A landscape with many valleys, sampled at points; each row gives a point and its height.
From any point a ball rolls to the lowest of the 3 points nearest to it. It stops when none of these is lower. Distance is the straight distance between rows; heights are no part of it.
fadi h=68.5: [-13  -1   4 -17   5  12 -14  -6 -12   2   5  11  34  -7 -11  11  12  12
 -37   2  13 -24   2   3   7   3]
Pusa h=37.9: [-13  20  -3 -12   0   4 -19   6   4  -8 -12  17  24  14  -1  -2   9 -12
   1   8  -1  -4   2 -12 -17 -24]
siz h=64.4: [ 27  -7  -5  14  -2  -7  22  -5  16   5   2 -20 -37 -24  12  -2 -10 -16
  19  14 -27  25 -15 -13  -2   9]
sodap h=49.0: [ -3   6   6  -4   4  -6  -7 -13 -19   8  -4  -4  23  -6   4   5  19  -1
 -28   3  18 -17   0   2  -5  14]
Kon h=83.3: [  2  -9  -4  18  -5   0  10   4  23  -8  -7  12 -25   8 -11 -10 -30  12
  17 -12 -17  -1  17  22  14   0]
bot h=44.6: [ 16 -19  13  22   2 -19  -2 -10 -12  17 -15 -27 -26 -12  19   6  15  -5
   1   0  -2  10  -9  -7   0  30]
Rusu h=41.0: [-12 -19  17  10  11 -22  -2  17 -24  22  14   2   7  -8 -10  -7  22   3
  -9   1 -10  19 -17  -8  -1   2]
bak h=61.1: [-10   6 -15 -17  17  20   0  -8   6 -19  17   7  23  -4 -16  -2  -6   9
 -14  -4  17 -11  13   5   9   5]
munin h=64.6: [ -4 -22  -8   8  12   8  12   8  12  -2  26  13  -7  -5 -17 -10 -18   4
  10  -6 -10   9  12  12  13   3]
Deviv h=74.9: [ 10  -9   3  12 -12  -7  16   5   7  12 -24  -1 -17  -3   4   1 -12  -4
  28   2 -32   2   1  10  13  -8]
pirin h=45.1: [-15  15 -12 -15  -2  19 -11  11  15 -24 -15  44  21  20 -16 -11 -10  -1
  19  -3   5 -12  -4   5 -17 -30]
savig h=26.3: [ 13 -24   2  20 -12  -2  25   2  12   2  -5   2 -39  -7   3   2 -24   0
  10   0 -27   1  -1  13  16  -1]
biv h=49.5: [ 12 -23   6  36   7 -10  11  -4   5  10  11 -11 -25 -19   2  -7   2  -8
   7   5 -20  26 -12  -6   7  22]
rerez h=13.6: [-11  21  -6 -16  -2   9 -18   2  10  -9  -7  22  20  12  -5 -14  -1  -5
  31   9   0  -3  -7 -12 -31 -30]
foro h=79.5: [ 32  20 -16  -4  -3  10   5 -17  18  -8  11 -27 -16  -4  14   5  -6 -12
  10   6   3   7 -10 -14 -21  21]
pesuf h=78.6: [-12 -22  11  14 -13  -4   9  20   2  -6 -30  21 -17  13  -1  -3 -14   6
  18  -4 -27 -15   0  12  16 -28]
Pofek h=81.5: [  3  -2  13  14 -17 -10  12   7  -5  -4 -39   2 -30  12  15  17  -9  16
   9 -30   5  -7   9  13  14   7]
dobif h=73.1: [ -2  -5  -8  -9  21  11  -1   6 -10  -4  57   3  38 -15  -8  -6   5   9
 -13  -6  15  13  -2 -13  -7  13]
nal h=49.3: [ -9  -4 -13  -6  -2  19  -4   9   6   1   3  13  -4   6 -12 -22 -13   5
  11  -7 -13   1   7  13   4  -8]
Zerez h=75.3: [ -6 -14   2   8  -9  -2   3   9   0   8 -14  15  -7   9  -3 -11  -6   7
  14  -4 -14  -7   1  11   9 -15]
dupev h=51.7: [-18   6   6  -5  15  -2 -10   3 -18   2   9   8  25   3 -10  -2  18  -4
 -14   1   5 -12   0  -3 -10 -14]
tazu h=74.5: [ 23  26 -29  -5 -16  12  -4 -10  24 -14   7 -24  -9  -2   7   4 -18 -12
  13   7   4  -9   2 -13 -17  -4]
fuza h=47.8: [ 18   4  -6  -8   5  -3  -4 -19  -8 -10  34 -25  14  -2   6  11  13  -1
 -12  14  -1   4 -19 -15 -11  23]
kub h=58.9: [ -7   1 -11  -2   2   2  -2  -8  -2  -7   5  -2  -5   5  -3   2  -1   6
 -16  -6  12  -4   8  11  13  13]
riz h=51.6: [  2  30 -28 -26  -4  19  -4   0  19 -14  12  -1  14   4  -1 -11 -16  -5
  24   3  -2  10   0  -3 -10  -8]
Dokaz h=40.0: [-16   6  15  -9 -14   9 -15   6   3 -12 -31  18   4  17   6  13   5  -5
  -1  -1   9 -21   7  -9   3 -20]
Gidib h=31.6: [ 22  21 -10 -30   8  15 -16 -20   0  -6  33 -20  39  12   5   3   6   2
  -7   9  16  -9  -9 -15 -30   6]
Keme h=10.2: [ -3 -32   9  20  14  -7   4   5 -17   9  16  -8   0 -19  -2  -6  11   8
 -18 -11   4   9   1   0  13  24]
Nep h=47.6: [  3  18   7 -12  -9  -6  -4   4  -9  16 -20  -8  -2   9  12  15  17 -13
   1   5   3  -5 -14  -2  -7 -21]
Repe h=74.4: [ 29   1  -2  15 -15 -11  11   2  15  13 -25 -18 -38 -11  23   8 -14  -6
  25   1 -21   8 -12   1   4  -1]
Kezup h=65.4: [ -6   8 -18 -10  15  18  -3  -4  -1  -2  25   3  29   1  -8  -8  -6   3
  -1  -4   1   6   3   3 -13   2]
zaz h=73.3: [ -7 -16  12  12 -14 -12  14  20 -10  10 -33   7 -25  12   3  -5   2   0
  13   0 -24   3  -4   6  11 -20]
dozuk h=59.1: [  3  -2   0  10   5  -5  14  -7  10  -1   6  -1 -26  -3  -4  -7 -18   4
  -4  -4   7   9  13   6  16  16]
gotet h=33.4: [ 11  -7  -5   0   0   1  29  -7  25 -11  16   5 -32 -11 -12  -9 -32   2
  14  12 -18  14   5  10  20   1]
seloz h=53.3: [-13  17 -23 -16   4  27 -10   1  17 -21   9  13  23   7  -7  -5 -14   7
   4  -7   9  -5  10   7  -7  -4]
fuma h=66.0: [ 26  -6  -2  17  -4  -8   7  -2  15   9 -16 -18 -37  -6   7   0 -16 -10
  28   9 -38  15 -12  -1  -2  -1]
suna h=41.2: [ 15   8  -9   0  16   3   0   7  -4   4  37 -13  15 -14   5 -15   1  -5
  16  10 -16  27 -16 -12  -7   9]
belor h=55.4: [-22  10   5 -14  -4  12 -15   0  -9 -16  -7  25  26  11 -18   6   5  -1
 -16   6   8 -18   4  -2  -7 -17]
lipi h=63.2: [-15  19  15 -14  17  11 -16 -12 -17   5   6  18  46   2 -13   7  21   3
 -23  14  13 -25  11  -5  -8  -7]
tel h=59.5: [-10  20  20  -6  12   9 -26   3  -4  -6   2  18  42   8  -9  11  21  -9
 -10  17   7 -13   9 -15 -18 -24]
gal h=43.2: [-15  23   1  -8  -8  12 -21   5  11 -14 -31  37   8  24   5  -1  21 -12
   4  -1  12 -23  -3 -10 -11 -27]
vevip h=75.6: [ -3   4   5   1 -14  -8  -5   8   0  15 -21  -1 -12  11   2  -7  10  -8
  18   8 -14   5  -8   4  -2 -10]
mogam h=46.7: [ -1   3  -8   0  -5   4   4   2   4  -3   1   4  -9   4  -3 -12 -11   0
   5  -1  -5   5   5  13   3   4]
puli h=55.1: [ -2  19  18  -5   0   3 -19  -8  -7   5 -16  11  30   6   3  12  28  -5
 -17  17   9 -19   0  -3  -8 -16]
zel h=75.0: [  8  21 -27 -15 -17  12  -1 -10  26 -20 -14  -5 -12  10   6   9 -18  -4
  11 -10  20  -7  13  10   8   1]
suro h=82.1: [-28 -16  18  14   5  -8 -12  15 -18  13  -5  21  -1  10 -12  -5   8   6
  -9  -8  -8  -6   9   1   9 -13]
Div h=60.6: [-11  19  11 -11  15   3 -17  10  -8   2   9   6  28  18   4  -4  21 -12
  -1  19  -9   3  -5 -20 -24 -20]
zov h=43.4: [ -5  18 -15  -8  -2  11 -13   8   4 -10  -8  -1  12  15   4   3  -4 -11
  11   1  -3   0  -8  -3 -10 -17]
tov h=69.9: [ -3   2 -14 -31  28  11  -1  -2  -5 -14  53  -2  57 -15  -1  -2  -4  15
  -8  -5  20  -3   3  -8  -8   8]
duden h=73.4: [  0  25 -19 -10 -17  13 -15   5  19 -24 -13  21   0  10  -2   1 -12  -9
  19  -5   4  -3  -1  -4 -17 -22]
nazof h=67.9: [  5  21 -15  -6  -1   7  -2   1   9   5  15  -6   9   5  -1 -17 -11  -3
  17   1 -18  16  -9   2 -17  -1]
fisuk h=20.7: [ 13   5  -9  -4  -7   4   7 -13  -3   1   3 -17  -1   5   9   4   4  -2
  -6  -1   7  -1   3  -1  -5  19]
menon h=65.1: [  8  32 -30 -23  -8  21  -4 -15  19 -31   1   4  15  10  -3  -4 -18  -2
  -1  -2  17 -11  11   9  -6   4]
suluz h=35.4: [  5 -12  29  11  19 -21  -7  -9 -23  30  -8 -23   8  -6  18  16  41  -7
 -20  10   4  11 -17 -17  -5  12]
tove h=72.0: [ 27  -7  -3  23  -7  -8  13 -12  14   6 -10 -19 -55 -17  23   2 -12 -11
  20  -1  -7  15 -11  -9   2  11]
Nukab h=64.2: [ -3 -18   0  19 -18 -10  18  13   2  12 -34  11 -24   9   7   5 -12   7
  17  -3 -27  -2   0  15  11 -14]
Zuk h=71.9: [  3  -4  -5   5  13  -6  17 -12   1 -17  31  -8 -18 -17 -12  -1 -14   3
 -12   5  23  10   8  -1  17  28]
mulu h=49.1: [ 15   2  -5 -15  16   6  -6 -16  -6  -3  31 -11  35  -8  -1   4   5   0
 -29  -2  18   1  -8  -4  -4  12]
memed h=69.0: [-15 -10  -2   8 -14  -5   1  16   2  -8 -23  37  -8  20 -13 -12 -12  13
  10 -12 -13 -14   8  12  17 -14]
naz h=23.2: [  4 -18  11  28  -3 -20  16 -12   2   3  -7  -4 -40 -15  -2  10 -22  10
  -2  -9   5   7  11   4  29  30]
lafut h=52.9: [ 17  -5   8  18  -6 -13  14   1  -2  10 -17 -13 -38 -15  16   5 -10   3
   7  -8   5   4   1   0  11  19]
tives h=61.4: [  7  25 -31 -14   1  25   0 -14  25 -24  15   3  11   9   2  -2 -24   0
  14   0  20  -3  14   3 -11  -2]
bama h=67.1: [-14   5  13   2  -5  -4 -10   6  -4   5 -19  13   4  16 -11  -5   7  -5
  11   4  -8   2  -3  -3  -5 -22]
Boru h=51.1: [  9  23   7 -16   6  -3 -12 -13  -9   7  10 -10  30   6   9  21  16  -9
 -19  14   8  -7 -12  -7 -21  -5]
raso h=34.4: [  4 -12   5  -1   8  -6   0  -1 -11   8  21 -18   6 -12   0  -1   6  -5
 -24   0  10   4  -4   1  -2  31]
kifez h=72.5: [  8  15 -18  -4 -16   2  -2   7  13   3 -21 -18 -26   1   7  -2  -9  -5
  22   3 -12   1  -9   3  -8 -14]
Desid h=65.6: [ -4  27 -25  -8  14  19  -6   2  20 -19  20   5  29  10 -15 -14 -17   9
  28   5   3   8   0  -3 -23 -13]
lezi h=41.8: [ 15  -6  -1  26   7  -3  12 -17   3  -1  21 -25 -24 -23  -2  -5  -6  -9
   1  12  -1  20 -15 -12   5  26]
feba h=69.3: [ -8  -1  -5 -12 -25  10  -6   1  11 -25 -41  21 -10  16   0   5  -8  11
   6 -19  13 -25  10  13   6  -2]
fiv h=81.4: [ -4 -18   2  16  -8 -12  21   4   4   6 -24   7 -28   7   5   4 -22  19
  13 -15 -15  -7  17  10  31  -3]
sem h=54.5: [ -2  17  -1  -7 -19  -3  -5  -1  -2   2 -28  -8 -13   1  10  13   1  -5
  -2 -12   9 -12   0   5  -5   4]
vok h=29.4: [ -3  -7  24  12   8 -25 -13   5 -26  32 -11 -17  -5  -1   7   8  37  -3
 -12  10  -2  18  -7 -13  -2  -3]
ludo h=29.6: [  0 -23  12  18   3 -17   5   6 -14  20   6 -12 -13  -9   0  -2   3   6
  -7   1  -4  18  -1   9   2  20]
tegib h=56.9: [ -4  19   5 -11 -20   3  -9  -3   1  -7 -24   6   4  14  21  24  19 -14
  -5   5  26 -24   0  -2  -7 -28]
Viza h=44.1: [-18  -1  28  -1  14 -13  -3  19 -24  21   8   5   5   1   3 -14  27  -6
  -7   5 -12   7  -5 -10  -5 -15]
navat h=21.4: [ -1  -5  16   3   6 -13  -8   7 -18  20 -14 -18  -2  -2   4   1  23  -2
  -8  11  -3  16 -13  -4  -9  -6]
Fubak h=34.5: [ -5 -23   5  20  15  -8  17   4   9   1  32   0 -25 -16  -9 -10 -11   2
  -7  -1  -3  16  -1  -2  16  19]
zozon h=56.1: [-19  -7   5  -4 -11   7  -6  11  -1  -5 -10  27   4   7  -5  -5  -3   9
  -3  -7   2  -5  11  10  10 -11]
Pagel h=20.6: [ -7 -34  12  19  15   9  11   9 -13   5  45  -3  -7 -21  -5  -6   1   7
 -14 -12   3  20  -6  -7  19  24]
zik h=73.0: [-19  -7  17  -4   0   4  -8  -2 -24   9 -12  15  19  -6 -13  18  22   3
 -32   4  13 -23  13  11   3  -5]
Podu h=48.1: [  6  10 -11  -2 -21  10  12  -3  23  -7 -10  -3 -28  -3  -2  -3 -24   0
  15   3  -4  -4  14  14   9   3]
suve h=58.6: [-11  14  15  -2  -9   0  -4   2 -13   2 -13   4   0   9   5  -1  18  -7
  -8   4  10 -10  -1  -2  -5 -14]
lole h=62.6: [-13  -6  -9 -12 -13   3  -3   9   9 -19 -19  31   1  12 -15  -4  -3  10
  13 -16   8 -19   8  11  12 -14]
gufu h=48.2: [ 20 -20  -2  12   5  -7  27   0  11   2   5  -1 -34 -15  -7  -6 -30  -7
  17  10 -40  30  -5  -2  14  -1]
Bamop h=51.4: [ 13  16  -9 -29  -3  16 -12 -20  -7 -16   8 -12  29   2  -1   8   4   6
 -15   6  12 -13  -1  -3 -18  10]
devab h=71.4: [ 12  21 -21 -13   2   9   6 -33  13 -18  16  -6   3 -11   1   9  -8 -10
  -5   8  13  -3  13   5  -3  20]
Zomov h=43.3: [-16   5 -30 -13   3  22  -5   3  25 -21  18  16  15  -9 -17 -13 -21   9
  12  -5   3   1  21   6   1 -10]
Redak h=26.0: [ -6 -40  28  27  14 -20   6  16 -27  27  25 -13  -1 -14  -5 -17  23   3
 -14  -7 -10  21  -6 -12  10  18]
bizam h=61.7: [  8   5  -2   8 -32  -2   7   8  13   8 -36 -11 -34   1  10   5  -6   0
  22  -5  -7  -3  -6   0   4  -9]
sal h=19.5: [-10 -37  12  23  12 -12   8  14 -17  27  18  -6 -12  -7  -5  -6   8   7
 -14 -13  -2  18  -7  -5   5  15]
dira h=42.8: [ 10 -34  19  29  18 -15   1   4 -29  18  13 -28  -4 -17   8  -7  22  -1
   3   4 -14  33 -26 -22   4  22]
zada h=69.7: [  4  28 -28 -20 -21  22 -13  -3  21 -24 -16  12   2  15  -2   7  -6 -11
   7  -3  20 -20  11   7  -7  -9]
Lekev h=51.5: [-26  -7  11 -10   6   7 -12  13  -6  -7  -3  25  17   9 -16   0   2   5
  -8  -5  -1  -8   5   1   6 -15]
vaz h=50.9: [ 21   5 -13   8   7   7   2   7  13   7  24 -14 -11 -19   3  -9 -10 -11
  21  15 -26  17 -11  -5  -6 -14]
sigi h=61.6: [-22  -5   3  -5  -3  -1  -6  12  -7  -3 -19  12  -2  15  -5   3  10   4
 -10  -7   6 -18  11   5  10  -6]
fovot h=57.2: [-19  12 -16 -14  -4  16 -12   6  12 -19   2  26  20   7 -19 -18 -13   7
  14  -6   7  -4   5   8  -4 -10]
gub h=36.8: [ -1 -17  15  19   9 -25   0   4 -25  26  -1 -20 -13 -12   8  -1  16  -6
  -7   0  -2  21  -9  -8   3  21]
romu h=66.2: [  1  14 -12  -4   6   9  11 -21  12 -18  20  -4  -6  -3  -1  -2 -14   6
 -16   2  20   1  17   2  11  21]
setig h=37.5: [  4 -12   2  12  15 -14  -4   7 -19  17  26 -14   0  -9   0 -18  16   0
   4   4  -8  24 -17  -4  -2  12]
Pul h=38.4: [  9  -1  -5   5  -1  -8   5   0  -1  12 -17 -20 -11   2  11   5   2  -8
 -10  -9   4   2   0   8   0  16]
Veze h=56.8: [  2  13  -5 -21  11   5  -4 -15  -7  -5  19 -12  19   4  -8  18   1   3
 -25   5  18  -9   7  -3  -9  13]
kelif h=40.4: [  4  -3  -2  -3  13  -1   2  -8 -12   1  20  -8  19   0  -5  -1  11   4
 -12   9   8   4  -8  -3 -13  12]
Ganub h=77.8: [ -9  17   3 -19 -16  13 -12 -11   8 -18 -27  18  11  13  -5  18   9   1
 -13  -8  22 -30   5  10   1  -4]
Robir h=67.8: [ 20  25 -18 -12 -18   3   3   1  22  -4  -7 -24 -21  -3  23   4  -6  -9
  12 -11   6  -3  -2  -1  -8   5]
sero h=25.4: [ -1 -13  -6  20  15  -2   6   0  10   4  35  -2  -8 -18 -11 -11  -1  -1
   0   8   2  26  -1  -8   6  16]
noge h=73.2: [ -8 -13  11  16 -15 -13  14   9   0  -2 -30  17 -25  21  -4   0  -9  12
  18  -8 -16  -9   8   6  14 -12]
mak h=46.2: [-16  -8   3  -3  14  -2  -8  14 -11  12  18  20  17   5 -13 -13   7   0
  -7  -9  -6   1   2   3   0  -7]
Detoz h=37.7: [ -1   3   2  -4  -5  -8   4  -1 -13  10  -8  -9   1   2   0   9  11  -5
 -23  -2  13  -9   0   5   2   9]
bipa h=47.5: [  8 -21   4  18   9 -14  35  -2  15  -1  17  -1 -34 -17 -18 -14 -23   8
   8   5  -7  14  11   8  28   6]
goke h=49.8: [ 15  -4   0  18   2   3  14 -11   6   2  -3 -16 -15  -6   2  -5 -10   2
 -10  -5   7   7   5   5  -1  25]
Reli h=9.7: [-10  10   4  -6 -28   0 -16  12   9  -9 -40  28  -8  26   1   5   6  -9
  15  -6  -2 -12  -7  -5  -5 -31]
vos h=49.7: [ -5   3 -24  -1  -6  16   3   0  29 -15  13  28  -5  -4 -12  -9 -25   6
  22  -4  -8  -1  17  13   8 -12]
nena h=66.1: [ -7 -17   7  12  -2  -6  11  -6 -14   4  -7  -3  -7  -2   9   9  -2   3
 -15 -12  17  -2   9  13  17  24]
tege h=74.6: [ -6  13 -12 -21 -15  13  -9   4  13 -29 -37  34   2  18  -5   4  -2  -2
  -1 -13  22 -26   7   9  -1 -17]
bizu h=65.2: [ 13  18  -8 -16  10   7  -6 -13   2  -7  14 -14  13   0   4  -5  -4   1
  -3   4   6  11  -6   1 -23  14]
lare h=57.0: [  6 -22  17  28  -9 -24  12  11   1  19 -20 -11 -22  -8  11  -1  -8  13
  10 -14 -12  -2   0  13  18   7]
tavup h=34.9: [ 11   0  13  17   3 -27   1  -3 -28  18 -22 -27 -18 -11  20   6  17  -8
 -10   9   5   6 -20 -11  -7   9]
gaki h=25.6: [ -8   6 -16 -11  13  11  10  -2  20 -15  28  15  -1 -11 -15 -15 -24   5
   3   2   3   7  19   8   9  -1]
kemug h=84.5: [ 12 -14   3  10 -13 -11  14   8   3  23 -31 -10 -30  -9  20  -5  -3 -11
  26   3 -35  17 -10   1   3  -2]
Pekan h=50.8: [  3  18  15 -22  15   4 -12 -13 -10   5  19  -5  46   6   5  17  19   0
 -14  14   9 -15  -4 -10 -24 -12]
narut h=57.4: [ 23  21  -8 -18   8  15  -5 -26  -9 -22  18 -21  25   0  13   5  -3  -8
 -18  11  14  -2  -3 -10 -15  16]
Gel h=59.0: [  9  22  13 -28  -1   2  -8 -26 -13   7  20 -11  43  -8   3  25  15  12
 -23  12  19 -27 -12 -11 -14   1]
sudi h=49.2: [-14  19   5  -8 -10   1 -23  -2   1  -4 -25  17  16  11   9  13  23 -11
 -10  14  11 -13   3  -8 -12 -23]
zeme h=54.2: [ -4 -30  27  12   4 -27   5  -2 -30  17 -16   0  -2  -6   4  12   7   6
 -27  -7  13  -6   8  13  23  11]
vorim h=46.5: [  4 -18  17  27  15  -9   1 -16 -20  12  18 -29  -5 -21   9  -7  16   0
  -5   3   4  22 -24 -23   7  34]
nopi h=54.3: [  4 -12  25  13  -6 -24   5   6 -24  22 -38 -14 -27   4  18  14  12   4
  -6  -6   6   0   1   2  12  -2]
Vopov h=73.5: [ -5  14  -1 -24 -11  16 -12 -25  -8 -15  -6   2  35  -5  -2  25   9  12
 -33   3  16 -36   2  10  -3   3]
Fatuv h=57.1: [ -1  20   3 -24  26   4 -21  -3  -6  -6  23  -2  57   9   6  -1  14  -1
   1  10   6   6  -7  -6 -33 -11]
Gogib h=50.5: [-13 -22  26   9   8 -26   2   9 -28  22 -15  -1 -12  -1   5   7  22   7
 -17  -3   0  -3   4   5   9   3]
lifes h=23.3: [ -7 -13  16  11   9 -10   4   2 -21  13   6 -10  13  -9  -1   6  14   7
 -32  -6   9  -5   1   5   8  14]
zolob h=56.0: [ -1  22   6 -16   8   5 -23  -6  -6   4   5   2  35   5   7  13  24  -7
  -5  18   3 -15  -1 -22 -25 -23]
dizok h=19.0: [ -3   9  20  -8  26  -5  -6  -5 -24  15  11 -14  28   8   0   4  31  -9
 -14  16   2   0  -6 -11  -7 -10]
Tapi h=75.7: [  7   8   8   4 -17 -10   7   1  -1  10 -33 -31 -28   2  23   9   5  -4
  14  -4   0  -1  -8   1   3  -6]
kop h=88.2: [  1 -18   3  13   5 -11  -3  15   0  27  -1  -4 -17   0   0 -11   3  -3
  11   5 -26  19  -7   7   1 -10]
faza h=26.9: [-20 -38  20  10   4 -12   9  27 -31  24  11   2   0  -2  -4 -11  15   7
 -27  -9   0  -1  -2  -1  13   6]
Budi h=83.8: [ -8 -28  11  24 -15 -13  26  29   4  -6 -38  18 -30  16   2   2 -19  18
  20 -18 -41 -14   6  13  17 -22]
nivu h=19.6: [ -7  29 -10 -24  -7  13 -12  -1  12 -15  -7   4  25  12  -8   7  -1  -4
   4   6  12 -10   7   2 -18 -20]
zoto h=57.3: [ -1   5 -13   4  10   3   3  -2   6   5  21   3   2  -3 -11 -19 -13   0
   8   2 -11   4   3   5   0   0]
Sos h=35.5: [  8  34 -23 -22 -17  14 -20  -4  12 -18  -6  -7  15  19   4   8   4 -13
  17  -2   3 -16 -14  -8 -28 -17]
karoz h=55.2: [-22   2   4 -19   0  16 -14  13   3 -14  -5  46  25  14 -15  -1  -1   7
  -8  -8  17 -19  13   3  11 -22]
kuni h=61.0: [  2  17  -7  -6 -17   9  -4   1   9 -21 -23   9  -1  15   7  -1   0   0
   8  -4  11  -3   1  10  -8 -16]
Tis h=54.1: [ -4 -38  28  12  15 -24   9   5 -34  22  -5 -14  -7 -12   9  14  13  10
 -22 -10  11   2   3  -3  19  21]
neda h=70.1: [ -8 -31   3  20   1  -9  20  16   4  11  13  16 -19   2  -7 -18 -12  12
   7  -6 -22  -1   4   9  14   0]
Vate h=90.8: [-10  -7  21  11  -1 -15  -5  12 -15  32 -13   0 -11   7  -1  -8  13   2
   9  13 -24   5   1  -4   4 -26]
zam h=77.6: [ 15  -5  -5   9   9  -2   1 -26  -1  -6  22 -30  -1 -15   7   6  -4   1
 -11  -1  18  16  -5  -7   4  37]
fuzin h=50.1: [  0 -33  -1  22  -5  -6  17  16   4   7 -21   4 -30   2  -3  -8 -28   6
  19   0 -38   2   1  16  18 -17]
bonot h=43.0: [ 11  16 -11 -21  12   7  -5 -30  -4 -11  27  -9  48  -3   1   6   3  10
 -14  12  14 -16  -2 -12 -23  26]
Mone h=46.6: [  7 -10  -9  -4   8  14  17   0  36 -13  17   8 -15 -13 -14 -14 -38  -3
  23  -4 -24   4  18  15  12 -17]
novi h=59.7: [ 21  16 -14  -1 -17  15   9  -7  23  -1  -5 -17 -26 -11  10  -7 -21  -8
  20   0  -5   7   1   2   2   9]
Taga h=12.2: [ -8  24  -9 -14 -15  11 -21  10  24 -20 -14  42  15  26  -3  -2   4 -13
  25  11  -4  -5  -8 -14 -23 -41]
Latet h=19.9: [  7  15 -24   1  -6  12   6   4  23  -6   4  -1 -12   5  -9 -13 -18  -2
  15  -2 -13   4   5  20   1  -5]
gesez h=48.9: [ 17 -10   9  31  15  -8   9 -14 -26   2  12 -39  -7 -23   9   8  19 -12
   2   9  -7  29 -16 -29  -5  39]
tuvez h=33.5: [  4  -9  -1  10  12 -11   6  -5  -7   5  25 -15   6  -9   2  -6   7  -4
  -8   6  -4  24 -16 -11  -6  23]
difu h=57.8: [ -4  13 -12  -7   4   6  -9   0  -3   2   6  -7  21  12  -3  -4   2  -2
  -5   3   5   4  -6  -6 -14  -9]
peg h=49.4: [ -3  17 -12 -12  -1   6  -1  -1  -2  -3 -13   5  13  12   0   6  10 -10
 -11  -1  15 -15   2   8  -3   8]
Foni h=83.6: [  9   0  -5   6 -10   0   3  16  11  11   0   4 -10   6   1 -13  -4  -9
  23   2 -32   9 -10  10   1 -11]
dal h=62.7: [ -6   2 -22  -7  -5  23   5  -7  27 -18  -4  31   5   8  -4  -8 -14   4
  10  -7   7 -13  18  11  10   5]
Zarok h=60.3: [ -2  26   2 -19  -5   4 -23  -6   1  -2  -6  10  34   8   9  24  20  -7
 -11  11  21 -19  -6 -24 -20 -22]
ririm h=77.5: [  4 -31  16  30  14 -11  11 -20 -17   6  14 -25 -20 -27  -1  16   0   2
 -23  -3  22  15  13  -9  23  46]
laro h=46.4: [  9 -22   9  17   0 -16  20  -6   8   2  18 -11 -46 -23 -11   0 -20   9
  -2   1  -5  22   4  -5  18  20]
tevaz h=60.7: [-17  10 -22 -23  19  21 -14   0   5 -14  24  20  35   7 -16 -19  -8  14
  10   1   9  -2   8   6 -14 -13]
fena h=81.9: [ -6 -11  -6   2  -7  13   5  17   9   0 -24  16  -9  13  -4  -9  -8  -1
  26  -1 -31  -2  -8  12   5 -22]
sovi h=68.8: [  8 -13  11  14 -10 -17  16   4  -1   6 -31 -14 -38  -4  23   2 -16  12
   7 -18  -2  -3  11   9  19  14]
vebu h=29.7: [  0   9   8  -1 -31  -6  -5  16   6  -3 -45   2 -32  15  16   8   9 -11
  19   3  -4 -11  -2  -3   2 -25]
mogov h=56.2: [ 21  -4  -7  10 -12 -11  20  -4  30   0  -4 -17 -42 -18   3   1 -24 -10
  24   9 -24  17   2   5   5   6]
seri h=65.7: [ -5  -5  15  -9 -21  -6   0   2  -9   4 -43  11  -8  12   5  11   9  -3
 -11 -10   9 -22   8   6  11  -3]
lod h=38.6: [ 16   2  -9   5   4  -2  11  -4   6  10   5 -15 -13  -7   7  -9  -1  -1
  -2   6  -4  11 -14  -5  -4  15]
ganiv h=34.6: [  8 -27  11  26   6  -4  10  -2   1   1  28 -15 -24 -18  -6  -7   0   1
 -11   3   4  18  -4  -8  23  25]
dov h=76.3: [ -5  -5  -5   1 -18  -2  10   4  17 -12 -29  20 -20  16   3  -3 -26  13
  13 -24   0 -17  13  19  10  -3]
kodon h=79.4: [-13 -23  13  14  -1 -10   5   6 -10   8 -18  10  -7   9  -9 -10   4  11
   3 -10  -9  -4   4  18  15 -10]
Rebab h=56.6: [ 21   4   4  15  -3  -8  21 -10  22 -10   1 -15 -41 -18  -4   2 -23  -7
   8   4  -3  12  -1   5   9  14]
Tus h=32.4: [  2  10  19  -7   2  -8  -4  -6 -16  14  -7 -15   8   1  18  14  25  -7
 -24   8   4  -4 -11 -10  -6  -8]
telan h=51.0: [-26  -9  12 -13  13   3 -10  17 -22   6  14  19  26   2 -22   2  21   3
 -26 -10   5  -9   8   1   5  -5]
Vuvim h=22.5: [ -4 -16  -1   4  14  -7   3  10 -24  14  39  -1  16  -9  -7 -11   9   7
 -24 -14   4   9  -1  -9   7   9]
furud h=75.2: [ -1  -6  -1 -11  21  -3 -13   9 -14   0  43  -7  45 -11   1 -10  12   4
  -9   4   0  23  -7  -9 -21   3]
gis h=66.8: [ -3   4 -22 -22  23  17 -10  -9   0 -26  41   6  48  -6  -7  -1  -8   2
  -6  -4  23   2  12  -5 -11   9]
fus h=33.3: [ 20  -9   8  16 -22  -4  25   0  24  -6 -17 -12 -54 -18  15  13 -38  -8
  14  -6 -10   6  13   4  13   8]
fon h=41.9: [ -5 -13  16  10  -3 -20   5   5 -11  20 -13 -12 -20   3   6  -4   4   3
   0  -4  -3   4  -2  10   9   8]
som h=42.5: [ 13   9  -3 -18   6   0 -16 -18 -13  -3  20 -16  41   2   0   5  21  -2
 -13  14  14   4 -10  -7 -22   1]
Gimam h=3.6: [  7  30 -14 -21  -8  -3 -15   4   4  -7 -16 -10  10  14  15  14   8  -8
   8  -1  12 -13 -14 -12 -20 -15]
faso h=39.3: [-10 -23   0   8   4  -9  -3   9 -10  10  10   4  -3   3  -7  -9   2   4
   1 -10 -16   8   4   5   4   8]
liliv h=73.8: [-15  -2  -6 -29  20  10  -8   2 -10  -6  29   7  49 -14 -24   5  10  10
 -20  -6  16  -8   8   0  -5   0]
debor h=75.5: [  6 -18   5   7  16  -7   2 -20  -5  -2  32 -12  -7 -23  -2   6   2   9
 -23   2  22  12   7 -14   9  38]
zedas h=66.5: [-25   6  19 -19  18  18 -18   2 -12   1  16  34  50 -11 -20   8  26   4
 -33   4  14 -35   7 -10   5 -17]
biven h=49.6: [  1  15 -10  -7 -26   3 -12   9  16 -13 -30   7  -3  23  15   5   4 -10
  22   0  -6  -3 -13   1 -11 -27]
mibub h=14.9: [  1  16 -32  -9 -12  21  -3   3  27 -16   3  20   6   2  -9 -15 -25  -3
  25  -2  -9   7   4   6 -12 -24]

For each start below, name the point where the ball stops.
zada -> gaki
tel -> nivu
Gogib -> Keme
kop -> Keme
lare -> Keme

Call two points neighbours if one is among the 3 nearest of the other. Go from one point of each pair to the other, from neighbour to neighbour, staying as low as possible. Name the highest point that can't be avoided.
dizok / gaki -> vos
dizok / tuvez -> gub
dizok / naz -> laro
mak / gotet -> bipa
nivu / savig -> gufu
Detoz / nivu -> Nep
Reli / Taga -> sudi
Keme / tuvez -> raso
Gimam / nivu -> Sos
Taga / Gimam -> Pusa
dizok / navat -> Tus
